A landscape with many valleys, sampled at points; each row gives a point and its height.
From any point a ball takes the steepest step (drop divided by distance) to one of its 2 nearest points. It stops when none of these is lower. Distance is the straight distance between rows; heights are no part of it.
J496 h=3.10: [ 47  11 -12  58 -43 -59 -64  -6  21 -30 -17  19   5 -24  -9  14  -6  24
 -65  45 -66  33  21  -7 -33  88 -45  10]
J430 h=6.30: [-13  26 -91 -45  24  45   1 -27  26 -14   0 -17 -14  29  -2  -3 -86 -24
   9  52  25  50  25  27  67   0 -31 -16]
J753 h=5.42: [  41    3   22    9  -40  -37  -31  -17  -39   42 -101   31   32   26
  -26   -7   38   18  -11  -16  -74  -16   59   24  -23   26  -11  -24]
J187 h=7.35: [-75 -39  43   5  -5  33   9 -74   5  43   4 -23   8  16  17  27   9  45
 -11  26  31  -3   6   1  38 -69  66   5]
J45 h=4.70: [ -2 -17  11 -26 -19 -38 -30  -5 -18 -84 -46 -15 -14 -10  43  15  -5 -25
  34  18 -13 -23   8 -25 -45  -8   2  45]
J929 h=5.93: [-26  29  86  20   1  11 -16 -66  21 -43  24 -19 -15  28  25  39  -8 -27
  36 -12  21  59 -47  16 -51 -71  -6 -36]
J584 h=7.31: [-26  66   8  24 -30  35  86  -9  17  44 -14  26  16  49  11   8  19 -28
  25 -65  77  76 -67 -44  35 -16  -2  30]
J337 h=4.71: [ 18  -9  -9 -12  43  10  22 -50 -20 -14  54  38  34  -3 -34  17 -31  12
 -34 -30 -33  -5  50 -17  24   4   3  -8]
J674 h=4.78: [ 24  29   6 -57  46  31  47 -47  16  30 -41 -17 -72  28  13 -16  62 -40
  21 -42  38  11 -48 -15   1 -47  71 -11]
J727 h=5.41: [ 35  15  -7 -79  36  -7   5   3 -49 -23   2   8 -32 -32  21  -8  37 -75
  40 -21   6 -16   0 -32  -3 -52  31  32]
J787 h=3.33: [ 19  14 -64 -13 -32  -9  31  67   7   0  -8  17  -9   0 -30 -43 -52  29
 -25 -17 -35 -46   8  16  46  66   4 -36]
J237 h=4.72: [ 10 -41  41  11  -3  -1  -3 -60 -81 -29  29 -14 -54   8  -4 -35  34  38
 -18   5 -30 -79   5 -18 -57 -50  46   5]
J680 h=7.47: [ 17  75   1  24 -14  35  67 -24 -36  24  20  35  -5  61 -12 -20 -20 -37
   8 -54  33  24 -15  -7  32   5 -25  18]
J914 h=3.88: [ 48  29 -47  11  54 -51 -30  39  27  44  72  49  16 -53  -6  24  22 -28
 -10 -18 -17  16 -22   0  12  15   0 -25]
J115 h=5.22: [-19  10  40  -2 -53 -24  22  51  -6 -60  92  29  14 -10  27  36 -56  26
  -8   2 -32   8   9 -33  18  -1   8 -33]
J200 h=5.14: [ 42  17   1 -56  49   7  35 -22 -34  33  21  23 -93 -32  28   5  33 -50
 -13  -5  18   3 -12 -24  36 -40  85  -6]
J363 h=3.95: [ -9  10   3 -31  21  28  41 -11   1 -31  32 -10 -40   2   5  26 -11 -18
  33 -34  32  20 -12 -21  19 -41  23 -30]
J228 h=3.34: [ 20   8 -39 -14  43   8 -35 -16  87  20 -39  -1 -46   3 -22 -36 -24  34
  -8  29  12  31   5  41  -7  22  21 -62]
J57 h=4.92: [  13  -10   30   36    8    5  -38   24    1   11   42   -7    1   41
  -44  -21   -4  -14    2  -47  -17  -12  -23   24  -54    0  -19 -107]
J777 h=5.51: [ 10  34  10 -62  -9   1  44   4 -42  71 -38  -3 -22 -27  28   6  66 -20
   2 -16  19  -1 -16 -30  34 -71 116  20]
J340 h=5.67: [ 10 -25  -4 -16  23  -3  -6  -6 -15  44 -10  19 -10  -4 -38 -41  34  46
 -25 -22 -24 -64  26  -1  22 -10  71 -57]
J912 h=5.12: [ 21 -16 -24 -33 -35 -57   9  85 -38  11  -8  27   1 -62  16   1  12   7
   6 -24 -35 -64   5 -22  33   8  46  21]
J704 h=4.35: [ 35 -44   4  42  41   6  16 -72 -69 -43  93   6 -51 -31 -13 -44  35  15
 -43  -3 -31 -37  -2 -38 -72 -19  -5  15]
J783 h=4.62: [ 46  66  -7  11 -23 -30 -18  -8 -11  57 -17  68  57  24  21  14 -18 -26
  14 -45  -9  45   1   7   3 -20  -8 -20]
J422 h=3.30: [ 13 -43 -60  17  44 -34 -24 -28 -81 -13  42  -2 -21 -31 -42 -70 -16  16
 -56  29 -60 -28  34  10   8  31   2 -12]
J42 h=5.29: [ 37  26  17  15  -3  22  76  39   3  57  -4  30  19  41 -63 -19  58 -10
  18 -74  38 -55 -17 -31   7  35   3   8]
J726 h=7.09: [-45  49 -11 -31   0  12  -5  -2  12   5  -9  -5  34  32  15  18 -90 -67
  84 -14  55 114   1  49  46 -61  19 -60]
J705 h=6.06: [ -9  39  -1  32 -48  19  32  -5 -89   6   6 -13 -33  26   9 -16 -21   9
 -16 -17   7 -33 -11   8  33 -35  31  45]
J870 h=3.92: [  28  -63  -12   51   -2  -13  -36   13 -103  -18   67   15   13  -43
  -52  -55   23   23  -63   -7  -80  -71   13  -16  -45   23   -2  -39]
J983 h=5.83: [ 11   6  18 -28 -43 -24  23  90  48  30 -66   5  33  -3  21  22  25  13
  32  -1  21 -60  -9  -2 -24  39  11  51]
J320 h=4.79: [ 11  -2  69 -23   5 -26  26 -30  31   0  27  49  22 -20  14  54  20  20
   5 -28  13   4  17 -70   7 -18  51 -29]
J245 h=5.26: [  1 -24  33  47 -29  40  12  71  62  32 -24 -31  72  42 -63  17 -11  -2
  47 -21   1  16 -18  44 -26  63 -88 -86]
J9 h=4.94: [ 24   6 -19   1 -17  19  -1  81   8  48 -31  -7  98  23 -66   5 -28  -9
  25 -48 -10  30  -1  27  24  72 -82 -67]
J670 h=6.65: [  8 -14  48  -6   9  20   8   4  22  34 -44  17  73  45 -40   9  19  -1
  48 -53  -7  -8  19   0 -21  21   2 -70]
J160 h=5.11: [-19 -15 -53 -36  22  15  -9  42  17 -49 -22 -75 -48  37 -12 -46 -39  18
  29  11   7 -63 -14  36   6  28 -22   7]
J297 h=6.91: [-68  29  -5 -18 -22  38   3 -15  -8 -12  18 -61   5  16  44  11 -71 -33
  70  44  70  79 -35  59  44 -72  34 -32]
J435 h=6.26: [-25  36 -50 -12 -10  22  30  32 -59  36  31  -9 -27  18   4  -8 -47   3
  -5 -23  28  17 -13  -3  82 -56  53  15]
J119 h=5.45: [ 39   4  43   4 -35 -32 -50 -37 -51  13 -62  14   9  -7  28 -17  52  11
 -10 -16 -33 -46  35 -13 -46 -16  26  19]
J706 h=7.12: [-45  -4   8 -21  50  36  64 -80  15  26  -6  -8  48  45 -21 -10  19  -4
  26 -13  49  15   5 -12   1 -44  -1  58]
J875 h=5.92: [-14 -11   9 -75  29  -5  -3  56 -20 -33  30 -10  30 -11  47  28 -15 -43
  94 -38  18  27 -18  -5   9 -36  -1  40]
J802 h=5.43: [  4  25  -2 -26   3  10  14 -53   7 -84 -42   6  23  23  21  17 -57 -39
  30   7 -22  31  40  14   4  -2 -66  23]
J556 h=5.01: [ 69 -27 -22  24 -51 -42 -26  25 -81  22 -85  16  38  -8 -40 -36  49  20
 -39  -8 -83 -67  31   7 -51  54 -28 -10]
J314 h=6.58: [-15  23  23 -39   3  26  19 -55 -33 -21   0  16 -10   2  84  31 -33 -58
  23  30  34  45  32  -4  37 -61   1  40]
J824 h=5.75: [-30  16 -57 -84   3  52  28  58  24 -23 -32 -43   1  23  -3 -35 -46  22
  75  -9  51  -6  -2   6  33   8  50 -37]
J987 h=4.50: [  30  -90  -25   41  -51  -41  -56   35 -116  -32  -28   -4   34  -35
  -46  -55   15   -1  -47    8  -84  -63   20  -12  -34   41  -26  -12]
J23 h=5.50: [ 22  29  15   1 -89 -63  33  73 -23  61 -51  22  23 -14  -6   3  37  13
 -11   1 -34 -74   5 -12  -9  22  27  38]
J36 h=5.64: [ 31 -12   6  13  39 -17  -3  63 -13  10  16  11  41 -23  -6   1  78 -12
  17 -13  15 -78 -27 -20 -42  39 -33  81]
J173 h=5.24: [ 66  17  38 -29   8 -38 -29 -15  49  16 -13  47  16 -38  28  44  82  12
  -7 -12   2   6   3 -25 -31 -13  48  -7]
J805 h=3.81: [-14 -59 -14  54 -35 -46 -43  50  -7  -1  26  30 -49 -44  10 -44  14  80
 -74  71 -57 -28  22  -1 -13  63   0 -25]
J890 h=2.82: [  9 -38 -38 -37  28 -34 -47 -14 -94 -50   0   0 -21 -44  11 -24 -50 -23
 -25  42 -58   9  38  25  20  -7   1  -3]
J944 h=7.74: [-38 -43   8 -17  40  -6 -52 -25 -29  29  40   5  47   2 -23  14 -18  -5
  28 -22 -30   6   3  21 -17 -63  15 -70]
J507 h=4.58: [ -4 -43   9  15 -47  25  21  60 -25  23 -29  -3  72  22 -76  37 -13 -13
  19 -42 -74 -14  31  -3 -11  77 -78 -52]
J359 h=6.34: [ -1  32 -32  30  24 -24 -16   5 -26 -55  43 -30 -73 -10  46   1 -41 -33
 -38  28  20   5 -36   8  15   5 -42  98]
J962 h=7.77: [-89 -32  40  22  -3  63  26 -55  -6  28  30 -35  55  61 -73  17 -31  42
   8 -38  37 -19  19 -16  -2 -35  -6 -54]
J177 h=3.82: [-17 -51 -51  25  60   0 -65  -8 -11  43  68 -17  16 -27 -52 -44  -5  31
 -38  28 -39  15   5  29 -11  19 -17 -33]
J79 h=4.27: [-50 -89 -19  39  19   5 -42  51  15  48  50 -29  63 -40 -42  -5  14  42
 -26  31 -17   1 -21  36  -1  56 -60 -26]
J698 h=3.83: [  5 -70 -15  18 -37 -81 -82   5 -65 -97 -16  29  -4 -65  38  21  -4   9
 -60  74 -71  40  17 -52 -44  40 -22  15]
J992 h=4.91: [ 31 -42  21  42 -10 -42 -36  61  43 -56 -47  -8  19 -28 -21 -10  49  -6
 -22  38 -23 -37 -19 -15 -65 104 -81  37]
J487 h=2.67: [-37  27 -46 -36  -9  31  68   5 -23  32  -9 -16 -29  57  15 -12 -27 -39
  68  -8  68  83 -15   7  39 -69  83 -51]
J147 h=3.86: [-31 -33  73  71   2  20  19  -9  11   3 109  14 -48 -13  -8 -23  32  52
 -44   9  12 -31 -22 -13 -31  11   4 -64]
J872 h=5.58: [  -5   27    3   12   49   16  -15 -107   37   38   30    9  -30  -17
    1   17   14   -1  -44   38   44   43   -8    2   11  -47   16   38]
J630 h=4.47: [ 25   2  25  57 -32 -10 -24   9 -57 -13  59  23 -16   6 -27 -30 -23  12
 -36 -44 -52 -42   5   6 -35   5 -18 -43]
J222 h=5.98: [ -2  -8  13   1  53   6  15 -53  32   2   8  11 -60 -31 -27 -32  30  62
 -35   2   7 -16  26 -31  -3 -11  46 -47]
J750 h=3.96: [-11 -48 -86 -10 -36 -20 -13  99  12   3 -37 -29  18 -18 -36 -10  -2  34
 -34  34 -49 -26  24   1  35 114 -87  18]
J468 h=3.49: [ -3  58 -24 -29 -13   8  18  24  43  41 -39 -14 -36  37  27  -3 -26 -13
  56   3  89  38 -32  13  33 -21  48  -9]
J260 h=3.13: [ 25 -75 -18  59 -50 -79 -56  18 -43 -23  -1  31  21 -70  10 -28  31  59
 -60  86 -75  -9  42 -40 -39  39   0   8]
J181 h=1.93: [ -6 -26  32  52  -8  -7 -61  -4  92   2 -23  -1  32 -40  18  17  31  12
 -20  57   3   5  -9  34 -41  41 -34  18]
J113 h=6.93: [-27  -1  66  27  -1  24  21   1  31 -15   6  -5  51   5  -1  54  15  -9
  31   6  41 -15 -14   0 -17   3 -39  31]
J294 h=3.80: [  3   3 -39 -21  64  12  -5 -17  81  57 -40 -18 -28  -1 -51 -57  53  24
  -6   8  41 -30 -21  19 -12  31  18 -45]
J999 h=5.66: [-20  36  31 -12   2  42   8 -75  51 -69 -23 -13  -3  41  20  17 -46 -31
  67  11  35  34 -14  25 -27 -17 -42  -7]
J446 h=4.60: [  1 -55  13  -5 -38 -56 -17  58  30 -68 -73  -5  24 -10  25  20   9  38
 -12  63 -27 -29   4 -46 -29  77 -47  60]
J773 h=3.94: [ 23 -40 -21   1  78 -25 -15 -24 -36 -10  83   8 -36 -60   7 -24  55   1
 -20 -15 -34 -33 -17   1 -69 -47  10 -22]
J384 h=6.07: [  9   8 -50  17  55   8  15 -95 -25  32  50  54 -28 -11 -16 -23 -47 -18
 -62  48   7  54  53 -14  88 -29  31  16]
J861 h=6.73: [-50  51   5 -31 -32  -4 -13  -3  14  -4  18  -6  -4   5  85  53 -66 -26
  46  45  39  68   9  21  50 -67  33  10]
J230 h=6.36: [-39 -48  71  55 -17  74  41  19  44  -3  43 -25 -17  44 -50  13  -1  28
  19  -8  34 -53  -6  -9 -27  25   4 -22]
J125 h=3.22: [  83   49    0   57  -18   19    4  -70 -103  -18  -10    2  -43    2
   53  -29   55  -61   -5  -30   -7   -1  -29  -29  -32  -75   15   69]
J702 h=4.43: [ 49  -2  -2 -36  34 -14   3 -23  24 -89 -46  11 -88 -16  16  -9  -7 -42
   0  36 -13 -17  10 -26 -22  21 -25  33]
J933 h=4.17: [  5 -58  -2  30 -31  10 -37  24 -48 -15 -44 -12  56 -14 -63  26  19  -7
 -36   0 -77  -1  49 -14 -31  92 -97 -17]
J640 h=5.25: [-25 -26   8  12   3   1 -13  41  -5  80   6 -14  36  33 -51  -5  28  53
   2 -29  17 -25  -5  -1  28  -2  70 -54]
J308 h=5.78: [ -6  41   1  -8 -24  66  49  41  88 -30 -11 -12  22  57  -9 -20 -17  -1
  72 -33  83   1 -42  15 -33  36  -4 -73]
J508 h=4.00: [ -4  60   2  -7 -24   8  36  16   0  27 -38 -12 -67   2  72  26  13 -21
  12   6  39  65 -59  -8  51 -61  63  35]
J333 h=6.31: [  0  33 -20 -52   4  -3   1  69  11   6 -66 -20  43  11   8 -20 -17 -49
  78 -76   2  13 -16  38   2  27 -46 -23]
J14 h=5.82: [-66 -12  43  36 -34  33  10  -4 -49 -18   4 -55 -38  54 -10 -33 -43  39
  -9  -1  12 -57  20  25  14 -18   6   5]
J636 h=2.58: [ 83  29 -31  34 -26  -8 -15 -73 -78 -48 -10  28 -38  -3  17 -16  13 -47
 -52  16 -24   3  16 -20 -18 -16  -3  66]
J618 h=3.12: [ 78  18 -16  50 -38 -70 -71 -26 -46 -53 -29  32 -37 -34  23 -33  -5 -35
 -65  29 -52  15  22 -14 -17  45 -21  23]
J196 h=5.08: [ 21  -6  39  16  -8  -5   7 -38 -62  21 -48 -15 -54  -7  -1 -25  70   8
 -42 -12   8 -48  -5 -12 -26 -43  54  36]
J302 h=6.46: [-35  -1 -61   3  30  21  27  33 -42  60  57  -6  65  23 -41 -16 -41  11
 -19 -19  25 -13 -14   2  59 -29  16  17]
J958 h=4.90: [ 17  30  35  32  -3  22  58  48 -13  25  30 -10 -56  19 -19 -22  45 -13
  -7 -68  35 -50 -68   0 -33  14  32 -21]
J637 h=5.65: [ 30  34  42  -7 -29 -27  13  -1   4  55 -14  13   8 -17  35  28  75  -2
  21 -34  11 -18 -18 -23   4 -47  42  55]
J527 h=7.11: [ -6  38  42  11 -34  53  65   0  57  21  28  14  52  31   3  36  36  -3
  18 -37  73  -3 -55 -28  14   4 -30  41]
J74 h=5.85: [ 23 -17 -10  12  57 -13 -17 -19 -24 -21  -2 -17  -3 -11  -2 -17  31  -4
 -13   9 -21 -58  -3 -11 -35  18 -39  90]
J252 h=7.60: [  0  66  -7  22  25  41  59 -55  33  32 -37  34 -16  71 -42 -13  -6  -6
 -25 -60  47  29   3  -6  -5   5  20  -6]
J562 h=4.95: [ 27  71  11  21 -45 -25 -15 -40   6   5 -43  50  34  28  56  26  -1 -52
  27 -12 -10  59  17  11   3  -5 -40  67]
J794 h=4.16: [ 70  23 -10 -38  20 -39  24  28  30 -48   3  19 -83 -43  20  -8  33 -20
 -15  -3 -17 -43  -1 -43  -9  26  20  30]
J35 h=5.81: [ 11  17  26  -7  37  23 -14 -81  15  -8  24 -14 -56  -8  49  26  65 -27
 -23  25  29  21 -52  -2 -23 -34  11  71]
J498 h=6.21: [-13  29  44   2  13  16  -1 -44  -6  27   6  -3 -20   5  60  22  42 -56
  60 -22  60  78 -63   5 -29 -76  28 -18]
J15 h=6.03: [ 32  26  -5  23  47   3   1 -88   5  -6 -18 -16 -30   2  10 -30  60   5
 -31  31  20  -6 -21  -5 -57   4 -33 113]
J724 h=4.64: [ 38   1 -62 -51  65   0   9 -54  11 -52   8   5 -47 -18 -26 -37 -38 -42
 -10  25 -35  17  32   0  -4  30 -28   5]
J968 h=4.73: [-58 -66   0  34  29  -9  -3  57   1  56  61  11  42 -24 -29  -4  10  46
 -10  -7  -3 -33 -27  -1   7 -14  14 -54]
J459 h=2.60: [ 38  13 -29  16  10 -38 -68  16  42  -1 -35   6   7 -45  24  33  -2  -7
 -27  56 -27  46   5  22   1  39 -53  51]
J975 h=3.78: [ 52  25 -36 -10  13 -25  45  39  31  11 -29  10 -27 -17 -26 -28   4  20
 -38  -6 -13 -62  26 -24  13  56  12  31]
J881 h=5.57: [-58 -61  32 -22  51  24   8 -89  64 -66  44 -41 -14 -15  -3   7  -1  28
  21  52  29  16  11  11 -35 -24 -43  15]
J316 h=6.35: [ -1 -39  92  11 -49  29  17  76  -1  24 -37  -1  61  36 -27  30   6   2
  77 -33 -23 -52  24   6 -41  25 -17 -14]
J482 h=2.32: [-30 -40 -51 -22  23  -9 -57 -40 -52 -45 -38 -16   2 -19 -17 -14 -21   4
 -38  30 -90  20  40  14  -6  44 -63  -8]
J902 h=5.39: [ -3 -19  38  45 -31   1   5  63   0  -8 -18 -17  21   8  34 -14  33 -23
  36   0  34 -46 -46   9 -47  27 -68 104]
J319 h=5.15: [ 25 -45   8  73 -41 -22 -44  66 -40 -47  -2 -19   1  -7 -14 -21  32 -34
 -23  33  -1 -55 -33  -6 -56  56 -88  81]
J398 h=5.68: [  0  19 -33 -22   0 -46 -54  51 -68 -67  -4 -25 -64 -30  70  -3 -58 -43
  21  25 -21   1  -5  34  -2 -43  10  38]
J889 h=5.00: [  7  14  21  53 -70  41  27   7  64  35 -34  -4 -32  67 -22 -28 -31  69
 -30   5   6 -21  13   5  19  20  53 -79]
J939 h=3.26: [-41 -40  33  35  47 -14 -37  -7  52 -21  96   3 -18 -33   5   2  12  49
  -9  24 -17  19 -29   8 -19   0 -10 -71]
J947 h=6.10: [  4 -18  58   7  -6  86  45   1 108 -16 -11  -8  10  57 -52  12 -10  32
  24   0  69 -21  -1   2 -45  41 -26 -74]
J50 h=4.41: [-31   3   8  47 -60  24  -3  54  49  41 -13 -25  16  52 -26   7 -24  51
  -6  30  31   9 -10  35   4   7 -13 -38]
J615 h=4.31: [ 12   5 -20 -46  74  54  52   0  72  40 -16 -38 -28   7 -19 -24  67  17
  30 -29  67 -15 -49 -19 -14 -10  30  -9]
J49 h=5.48: [-32   5  22   5 -31  31  32 -12  23  -5  -9 -47 -68  55 -18 -32 -15  37
 -11 -11  25 -42 -11  20   6 -15  61 -56]
J54 h=6.74: [-56   5 -47 -16   0  35  48 -17  23  36   0  -5  53  23 -26  -2 -11  43
   3 -21  51 -12  12 -16  73 -18  62  11]
J977 h=6.57: [-14  11 -19  26  35  -6 -10 -47 -39  12  40   7  44 -19  39  31   2 -34
  -4  15  10  31   1  -5  16 -45 -27 111]
J957 h=3.64: [ -4 -12 -70  -3 -37 -27   8  76 -25  38 -20  -2  22 -30 -62 -48 -35  61
 -66  19 -59 -42  45  19  52  85 -33  -2]
J731 h=6.23: [ -9  60 -12  41 -52 -18 -19   0 -43   3  33   4 -43   7  45   0 -42 -14
 -43 -14  -1  10 -28  20   2  -7 -22  51]
J34 h=7.23: [   4   50    3  -18   -3   30   15  -55   15  -13   12   31   18   52
   -1   27 -103  -46   25  -14   15   96   28   10   39  -40   -8  -63]
J937 h=5.38: [ -10   45   45   33  -28   25   11   44   44    9   14  -17    0   66
  -15  -22   -5  -14   35  -52   55    1  -56   29  -39   11    4 -116]
J746 h=5.35: [-12 -54  40  -3  -1 -16 -45 -15 -34 -46  59  18  54 -64  40  56   1  20
 -13   3 -25 -15  14 -21 -22 -27  21  30]
J828 h=6.90: [-22  -4 -17 -62  49  28  19 -26  15  15 -51 -12  78  36 -23  -5   8 -25
  44 -32  -1  -2  14  12  -5 -15 -12  -6]
J675 h=4.74: [ -7 -15 -15   3 -32 -46 -40  97 -12  59 -10  -4  29 -40 -10  -6  10  34
 -13  25 -35 -40  -4  36  22  -9  40 -14]
J659 h=6.49: [-17  81  -5   0  -8  26 -10 -40 -15  85 -13  21   2  25  60 -12  60 -42
  36 -33  44  76 -54  10  13 -84  15  49]
J936 h=5.03: [  2 -18 -20   2  56  -7  -8 -45  72  -4  32  32  17 -32 -21   2  -2  37
 -30  38 -45  25  53 -15  22  33 -18 -19]
J63 h=2.99: [-27 -29   8  -5  -4  18 -42 -63 -28 -44 -40 -37  14  28 -39  15 -26  -3
  -7   5 -74  25  39  38 -27  35 -50 -79]
J453 h=3.50: [  7 -31 -45 -40  83 -30 -42  34  13  20  65  18 -19 -65  -5 -24  43 -11
 -25  -1  -5   4 -32   2 -18  -7  21 -14]
J907 h=5.23: [ 18  47  19 -10 -45 -33   6 -32   3 -53 -46  50   7   7  36  31 -57 -14
 -22  13 -31  30  63 -21  42   7 -28  60]
J329 h=5.86: [  7 -31 -29  -2  46  -8  10 -61   6  46  46  21 -28 -33  -1 -22  24  28
 -44  15  14  17  18 -38  55 -29  57  27]
J286 h=7.06: [-32   9  11   2  -4  32  46 -59   9  64 -60 -28  31  50  -4   9  34  43
  16 -32  64   2   6 -13  21 -52  50  19]
J963 h=4.87: [ 16  27 -60 -53  50  -6  28  -1 -15 -38  -5 -42 -84  33 -43 -59 -31 -29
  10  -8 -15 -31   6  23 -18  12 -33 -12]
J136 h=4.28: [-10 -26 -14  19 -46 -74 -45  35  46  42 -23  18 -17 -36  16  -3  17  66
 -49  62 -54 -13  27  20  19  38  28 -26]
J300 h=6.08: [  3  25 -38 -75  11   3  34  78   8   2 -33 -47 -69 -18  19 -43  -5  -5
  52 -14  36 -30 -23   5  28 -31  83 -13]
J931 h=4.26: [ 25  55 -11  18 -10 -15 -10  31  53  56  44  62  42 -31  12  52  -9  -7
  -5 -18  22  75  -6  10  17 -21  14 -17]
J463 h=2.66: [-23 -39  41  10  14 -13 -28  26  70 -47  31 -31 -14 -36  28  33  -5  30
   4  34  -7 -12  -2  16 -21  23 -33 -15]
J967 h=5.40: [-14   5 -10 -59  22  12  -6  16  51 -54 -23 -69 -14   7 -10 -24 -48  11
  50  -9  17 -25   5  43 -16   1   3 -66]
J833 h=5.80: [-41 -74  18 -39  47  32  36 -54  35 -41 -26 -55 -16   6 -30 -17  18  38
  23  30  19 -55  13  12 -44  13 -39  16]
J267 h=6.19: [ 26  27 -64  -6  23  -1   9  -4   4   0  27  40 -29  -6  10  14 -75 -25
 -44  46   2  46  57 -12  81 -10   4 -24]
J374 h=5.31: [ -12  -16   22   -4   40   24   -2 -114   54  -10   28   16   30  -10
  -23   16    0   22  -16   25   24   33   23   11   -5   -2  -33   -7]
J61 h=6.13: [  8  28   9 -61 -12 -38 -19  62 -37 -33 -54 -13  23 -26  40   9  -7 -72
  73 -52 -40  15 -12  19  -9 -14 -11  11]
J321 h=2.95: [ 17   4 -76  -6  34 -30 -75   6  48  24 -56  -2 -33 -16 -11 -30  -7 -22
 -27  49 -35  47   4  53   8  49 -40 -20]
J366 h=3.66: [-27 -55  23  25 -28  -3 -44 -15 -53 -24 -47 -34  53  -6 -19  25  28  -6
 -10 -29 -65 -16  20  24 -29  15 -66 -33]
J741 h=5.52: [  6   2 -10 -14 -24 -47 -47  54 -33 -65  47  33 -14 -55  46  27 -42 -28
 -10   9 -24  13  -5 -13  15 -17  21   6]
J915 h=6.75: [-11  22  41  26   8  10  -7 -63  40  16   8   6  76 -18  39  53  15  -4
  24   1  50  38  -3  18  16 -26 -41  81]
J251 h=5.62: [ -7 -31  59  47 -52  -3 -51  58  57  47   5   4  65  12 -17  37  18  10
  16  -5 -24  36 -12  47 -44  48 -63 -74]
J613 h=5.04: [-32 -64  34 -13 -26 -37 -33 -28  -3 -97  12   8  11 -29  36  27  -6  46
 -15  53 -40 -19  29 -53 -27   5  -7  46]
J795 h=6.43: [-22  29 -48  16  53  -5 -12 -44 -24 -33  53 -13 -13  -5  -2  -9 -46 -54
 -22  32   8  58  -2  29   9  -7 -66  80]
J275 h=4.42: [  6  44  23   0 -61   7  41  -7  12  -7  37  11 -54  -6  75  67 -12  15
 -31  16  30  46 -22 -20  65 -37  64  20]
J561 h=4.44: [  1   4  49  63 -30  21  44  27  24  42  69   3 -28   2 -14  13  58  32
 -35 -25  22 -21 -43 -46  -7   6  30 -25]
J254 h=7.56: [-76 -74  34 -16   8  28 -29 -43  -7  21   5 -36  42  20 -22  27 -32  62
  -5  -3  -8   3  24   4  23 -57  25 -51]
J364 h=3.93: [ -9  33 -14  26  -7  22   6  46  36  25 -22 -30 -14  34   9 -19 -16  -1
  33 -17  49  -5 -52  45  15   3 -16   6]
J554 h=3.47: [-23  19 -39 -84  40  53  60   8   1   4  37 -22 -47 -14  46  14 -56 -46
  45   0  66  61 -12 -33  57 -49  69 -21]
J745 h=6.44: [-16  26 -35 -32  56  35   5 -55   7  28 -24  22  37  18  26  19 -50 -37
  32  47  31  63  38  27  68 -52  -1  30]
J330 h=4.81: [-24  38  12  -7 -58  -7  45  13  32  -5  55  31  26   8  16  74 -41  39
 -17   8   6  32  11 -38  66 -10  43  21]
J60 h=4.29: [  7 -11 -59  -4 -54 -54 -24  84 -20 -45 -76 -16  17 -27  11   6 -11 -11
 -14  46 -45   4   7   1  -4  80 -59  45]
J349 h=4.36: [ 11  20  43 -23   6  14  57 -53 -14 -32  49  46 -28  24  -9  32  -3  -6
  -7 -57 -14  17  33 -51  15 -12  35 -13]
J574 h=6.09: [  7  -3  38  -8 -61   8  13  53  28 -30 -74 -11  38  35  -3  23  -5  -9
  40 -31 -13 -34  15   7 -24  58 -36  25]
J818 h=5.69: [ -1  -4   8 -74  24  -5  19  27 -36  10   4  22  48 -49  40  63  10 -36
  48 -21 -11 -14  19 -30  28 -46  53  47]

Where does a ball stop that starts at each point below?
J74: J787
J498: J453
J680: J705
J828: J260

Call two points neighbours if one is among the 2 nearest of the other. Go from one point of each pair to the other, from neighbour to neighbour, staying as low as possible. Name the highest point that can't be avoided.
J487 and J482: J251
J453 and J181: J196
J787 and J468: J741
J453 and J870: J119
J181 and J636: J618
J787 and J260: J613
